Each row is a point on a tangle of strands that fork, close into loops and nearly touch. The rows are in no order.
Points whose rows are less than 65.2 apart are linked; no others are. Some points are linked to none.
kav: -3  10  -1  -17  3  34  7  -11  3  -2  -9  -15  -5  12  -3  -21  -12  7  -8  2  9  23  22
nev: -10  17  -10  -30  -7  -9  5  -10  38  -31  -2  6  21  30  12  6  -39  -1  19  -16  6  1  -7
suna: 30  7  6  21  -15  5  -5  -33  -9  8  -12  3  2  -3  29  -6  -5  -18  -12  17  12  4  -5
mufo: 36  12  4  23  21  0  8  -18  -21  4  16  26  3  -38  23  10  17  -20  -3  36  -16  -3  -10
Liti: 15  -25  3  23  23  -2  -11  21  3  -17  13  -12  -5  -9  -6  22  13  -11  -1  3  -1  24  30
Zogad: 2  -11  30  -4  -9  16  2  -23  19  -4  8  -5  19  30  36  -1  -27  -20  21  12  17  15  16
Rigeb: 16  14  7  8  11  22  8  1  -19  11  -19  -9  13  -18  10  5  24  -8  -11  1  -8  27  17
sesu: 20  10  2  -16  33  1  13  8  -20  32  -2  7  -8  9  18  -11  23  3  -21  -12  -25  -7  10
dor: 24  -17  -10  11  -5  3  -5  13  -10  30  9  13  -6  -18  -38  13  8  4  -14  18  0  0  -5
Bemus: 22  -15  10  16  -21  -7  -30  -28  -22  -6  -9  12  17  9  29  -15  -6  -8  -2  17  4  -4  7
siver: -3  16  -16  13  9  -24  0  3  -31  3  2  17  -13  -39  -16  -3  40  14  4  21  -15  -25  -29
Puged: 4  -21  22  -9  13  27  5  -1  29  11  23  -4  6  24  8  7  -19  -1  13  8  7  25  25
sugo: -3  -26  -16  -7  -9  1  -26  8  18  7  -6  13  0  22  -9  1  -5  19  13  -10  19  -11  -6
gezad: 13  -11  -5  1  22  34  -10  -6  8  17  -7  11  -29  5  10  -6  22  6  -5  1  15  7  5
Paze: -8  12  -12  -9  -14  -8  -8  -26  57  -13  7  13  -17  5  18  4  -25  1  -1  -17  20  -7  -29
fik: -20  9  -3  24  -23  -19  3  20  -8  -2  -17  -6  41  -5  -16  22  -1  -6  25  -1  -21  -22  -22
bib: 10  -13  -12  -15  17  -2  -27  8  2  -5  2  -2  0  13  -2  -13  -4  19  -13  -10  -9  17  36
kagen: 5  -10  -11  -10  -15  -1  -8  -1  2  8  5  -18  -32  -2  -18  -17  2  8  -24  -7  27  1  -16
Fafu: 27  -12  19  17  -4  9  -3  -10  -9  3  5  4  42  -13  21  25  -4  -23  1  15  -17  17  15
Zosup: -8  8  25  -5  9  27  22  -23  26  -11  15  0  -32  12  28  -17  -6  -2  0  0  16  18  13
rubi: 18  -13  -10  4  13  -20  -24  23  -10  -5  -3  -9  13  1  -13  8  14  4  -6  -9  -8  12  26
zir: -23  7  1  -20  -18  -19  -9  -19  53  -37  8  15  -28  15  11  0  -30  -3  22  -13  27  -12  -12
pogi: 0  -2  2  18  -9  25  5  -19  8  -8  5  -36  5  7  0  -5  -35  -18  -7  26  13  12  5
kipo: -19  -13  0  5  20  18  2  0  12  -19  15  -46  -15  17  -15  0  -24  -19  0  15  17  8  17
pigu: 5  -16  7  12  1  4  8  20  7  4  5  -24  -6  16  -18  8  20  -15  0  -8  20  8  -2
nilem: -24  -6  9  -20  -7  17  15  13  10  -13  1  -17  4  36  -17  -14  0  2  15  -17  13  -4  0
Mosi: -23  -14  6  3  -15  10  15  23  1  -1  1  -12  21  25  -20  -5  -1  11  11  -16  -9  -18  -11
gog: -8  2  -13  24  -29  -11  -19  -6  28  -8  1  -14  13  -29  -5  25  -9  -16  3  3  10  -19  -54
fepe: 6  21  -18  3  -25  -36  -9  -1  -9  21  -26  6  2  -7  -3  0  1  2  -12  -15  2  -21  -27
sozu: 24  10  8  1  19  1  18  6  -27  11  15  23  15  -39  -8  24  38  -13  18  22  -16  26  12
Labi: -9  30  -19  11  -29  -7  8  -5  26  6  -14  -16  30  -3  -6  14  -33  -9  -5  -5  -12  -14  -24
beve: -35  -2  -3  -33  4  -4  -8  5  22  -43  1  -6  12  36  0  -5  -33  -3  34  -9  14  -10  5
Talag: -30  -9  -14  -11  -9  -26  -18  -4  25  -37  5  -31  -15  24  -7  0  -28  -22  8  -14  31  -22  -20
Pob: -6  -6  1  -38  24  -4  8  2  -1  -13  18  20  -10  19  12  -24  -7  36  -7  -20  -14  -3  14
Pitup: -30  4  7  -16  -7  -10  -7  -12  34  -36  6  24  -38  20  13  -16  -2  13  18  -21  18  -16  -6
Fimir: -24  -17  -17  -4  9  -7  -14  9  4  -25  5  -44  -15  25  -23  -3  -19  -16  1  -3  25  -12  2
giko: -22  3  -5  14  -23  -21  11  25  -15  6  -15  -15  27  14  -27  3  -11  -3  5  -12  -17  -24  -7
Mut: -4  10  -15  7  -32  -42  -12  11  -26  20  -22  -4  0  -27  -32  10  2  -3  -2  2  0  -13  -21
dut: -21  0  23  -22  4  25  11  -1  34  -14  14  -6  -37  20  -7  -13  -12  -4  20  9  33  20  17
bod: 19  12  -15  16  19  -2  1  -4  -27  13  8  4  -27  -41  -15  -5  29  0  -22  28  -4  -5  -14
sul: 5  -20  23  -1  -17  -1  -21  -27  1  -6  6  5  21  24  37  -15  -30  -2  12  14  7  4  17
Buki: -20  -5  -7  -4  18  -3  -17  -1  12  -25  -1  21  -45  8  30  -12  10  18  3  -23  1  -20  12
pepel: 2  4  -9  10  1  -33  -9  23  -22  -9  -8  16  27  -23  -12  21  32  4  30  2  -9  2  -6
gine: 0  -6  3  19  -8  -36  -2  18  -1  -9  2  -18  -7  0  -14  4  32  -11  1  -14  17  -4  -16
tudev: 4  -9  -5  -31  -12  -10  8  7  3  12  14  -26  -9  35  -36  -14  -25  -8  -15  -4  18  -1  5
Puz: -22  -8  13  13  9  8  1  22  -7  -16  -5  1  10  -13  12  0  39  16  12  -21  -10  0  -6
fof: 2  23  -6  21  -14  -44  2  7  -6  7  -11  11  34  -19  -1  27  5  1  22  -1  -22  -9  -21
guke: -20  -7  -16  -1  -12  -16  -13  -10  31  -12  5  -31  8  15  -1  19  -33  -29  7  -10  24  -28  -41
mudem: 7  -4  17  3  6  14  1  -28  -25  4  -1  10  25  -13  61  -5  -11  2  -17  11  -21  -6  2
guvu: -14  0  -4  7  1  -9  -3  3  10  -11  6  20  5  10  20  -9  2  31  1  -22  -13  -26  -18
noz: -4  4  -19  9  -1  -10  -18  -11  32  -16  -7  21  -3  2  29  2  -12  17  2  -15  3  -15  -14
puze: 8  8  23  -5  9  25  27  -30  7  2  14  5  -3  12  40  -17  -12  1  -14  5  -3  10  5
Zed: -4  -10  6  -44  27  17  -16  0  12  -2  13  13  -8  12  9  -15  -14  26  0  -9  -5  22  41
lev: 16  -14  11  1  1  24  16  7  12  21  5  -16  11  26  -9  10  0  -17  4  1  9  15  12
Toten: 19  -18  16  27  14  17  5  5  2  -11  16  -5  18  -17  11  30  3  -19  2  15  -7  26  15
laki: 15  3  3  0  8  14  12  2  -16  34  2  5  12  -4  -6  -2  -16  14  -26  5  -35  8  27
ner: -38  -13  1  -27  4  21  -9  12  5  -26  -10  7  14  7  20  -7  -7  32  13  -25  -2  6  14
zetat: -6  7  -5  -36  -18  -13  8  -3  14  -13  -2  19  19  36  -3  -12  -28  19  14  -21  0  -11  -7
zipap: 8  24  14  0  24  -5  27  -1  -40  33  -8  3  3  -33  10  6  18  -4  -14  13  -42  7  15
Gato: -8  4  -1  20  2  -14  -3  10  -3  -5  -7  19  8  -10  12  -2  30  18  8  -14  -9  -23  -27
peb: 27  5  -7  22  18  17  7  -15  -11  18  11  7  -21  -26  7  -5  7  1  -28  26  -8  -5  -11
Vize: -19  -12  3  -26  -11  5  0  6  22  -12  0  -11  -26  29  -18  -17  0  -3  15  -13  42  0  -6
Ginup: -32  -21  17  -6  11  33  9  18  3  -17  1  -12  7  -4  14  3  15  16  3  -23  -6  18  16
Luvut: 29  3  13  20  -20  -13  -3  -14  -31  4  3  31  40  -25  7  19  -2  -31  9  30  -17  5  6
tupi: 13  16  16  8  16  15  22  -17  -30  24  -4  5  14  -24  39  2  -4  -5  -21  14  -37  -2  5
Meva: 12  -5  -8  8  -8  10  4  7  -12  31  -3  -2  -6  -2  -31  -5  -9  14  -23  7  -10  0  6
dutov: 19  -10  -5  -13  -5  2  -9  -9  16  17  17  -24  -16  14  -21  -10  -22  -6  -23  9  21  17  12
Nudam: 3  -1  3  -27  36  10  16  3  -10  4  13  7  -15  11  27  -21  9  19  -19  -17  -23  -9  9
pib: -10  7  8  -58  -1  -6  3  0  10  -28  2  19  -4  28  -22  -25  -23  21  22  -2  15  7  6
gof: 2  -2  -6  4  -24  -16  -6  7  -19  17  1  -16  -25  -25  -29  -6  15  3  -23  -2  13  -10  -32
zegi: -8  21  -10  -15  -24  -13  8  -6  -7  12  -21  10  -10  17  0  -24  10  9  -12  -29  4  -27  -24
mifed: 21  7  8  8  37  16  17  4  -24  15  11  23  -5  -36  15  14  43  -9  6  21  -18  2  -8
ziga: -9  15  0  15  -15  -15  15  19  -32  18  -20  -6  1  -25  -43  8  19  -8  3  13  -12  2  -1
Mun: 7  12  -5  2  -3  -31  13  11  -38  32  -8  25  -8  -29  -42  16  30  -7  11  17  -13  1  -1
gufab: -25  -11  5  -1  20  15  -4  -2  16  -21  17  9  -47  1  12  -16  -2  27  -2  -7  -3  -1  19
zere: -14  -14  -20  18  -12  2  -22  16  -3  -19  -8  -20  -1  -11  -27  -3  3  9  -3  4  10  -8  -10
Tupu: 2  14  10  22  -3  13  19  12  -22  4  -9  -24  13  -21  -19  8  14  -11  -5  14  -15  18  6
buzaz: -39  -2  -10  -11  -6  2  -22  4  24  -43  -16  -2  -1  16  19  -3  -19  8  26  -18  10  -3  12
zam: 8  24  -3  -2  25  -22  13  11  -38  24  -13  1  -12  -15  4  -9  31  9  -15  -1  -30  -13  1
dof: 12  8  17  5  -7  18  29  -16  -3  24  7  0  11  13  13  -7  -27  4  -20  4  -18  10  14
vul: -5  -17  -17  16  -10  -27  -21  12  7  -9  -4  -21  16  1  -10  32  -7  -26  12  -3  19  -24  -38
nalus: 7  2  -5  12  12  -12  5  23  -29  -10  22  12  12  -40  -28  17  28  2  16  21  -13  16  7
big: 6  7  3  -15  19  42  -5  -16  -4  9  -16  -5  7  -6  30  -6  3  5  -15  -2  -5  27  26
kimo: 13  -24  -15  11  -11  -13  -18  19  -2  19  -3  22  11  4  -20  12  7  16  4  -4  2  -18  -16
vaz: 32  19  11  13  -7  -12  10  -16  -24  33  -8  31  16  -31  -8  22  4  -35  2  32  -24  14  13
togu: 38  13  -2  14  3  11  -12  -15  -9  15  -16  -2  1  -18  1  9  19  -28  -12  17  13  24  8
bafe: -3  17  9  -3  -9  27  27  -7  0  12  -7  -14  -15  11  -8  -22  10  2  -15  -7  8  8  0
derim: -24  -26  -4  5  8  26  -19  9  20  -17  7  1  -34  -1  -5  -2  -9  24  10  3  8  6  24
Peg: -6  12  -23  22  -16  -7  -19  -3  30  -14  -13  -6  19  -11  9  13  -17  2  1  -5  4  -10  -26
kune: -5  14  -4  -23  0  3  15  -6  0  -5  -8  4  -25  21  -1  -32  21  11  -13  -26  11  -12  -8
dil: 33  14  2  6  -5  -24  8  -3  -25  43  -7  13  -3  -26  -33  20  10  -27  -10  25  -16  18  18

A piece is two or more points that can be reached from each other along the links. Count, over all rows, the pieces, the separate loops (a circle has one, a figure eight two, a Y none), the forks (points with three links) and the tips (points with one).
pieces -> 3
loops -> 1
forks -> 5
tips -> 9

Name the points in between on the shortest way along the links from the first point to the second, in order.
kav; tupi -> big, Rigeb, Tupu, ziga, Mun, dil, vaz, Luvut, Fafu, Toten, Liti, rubi, bib, Zed, Pob, Nudam, sesu, zam, zipap
Puz; vul -> Gato, guvu, noz, Peg, gog
Labi; Fimir -> Peg, gog, vul, guke, Talag
fof; bod -> pepel, nalus, sozu, mifed, mufo, peb
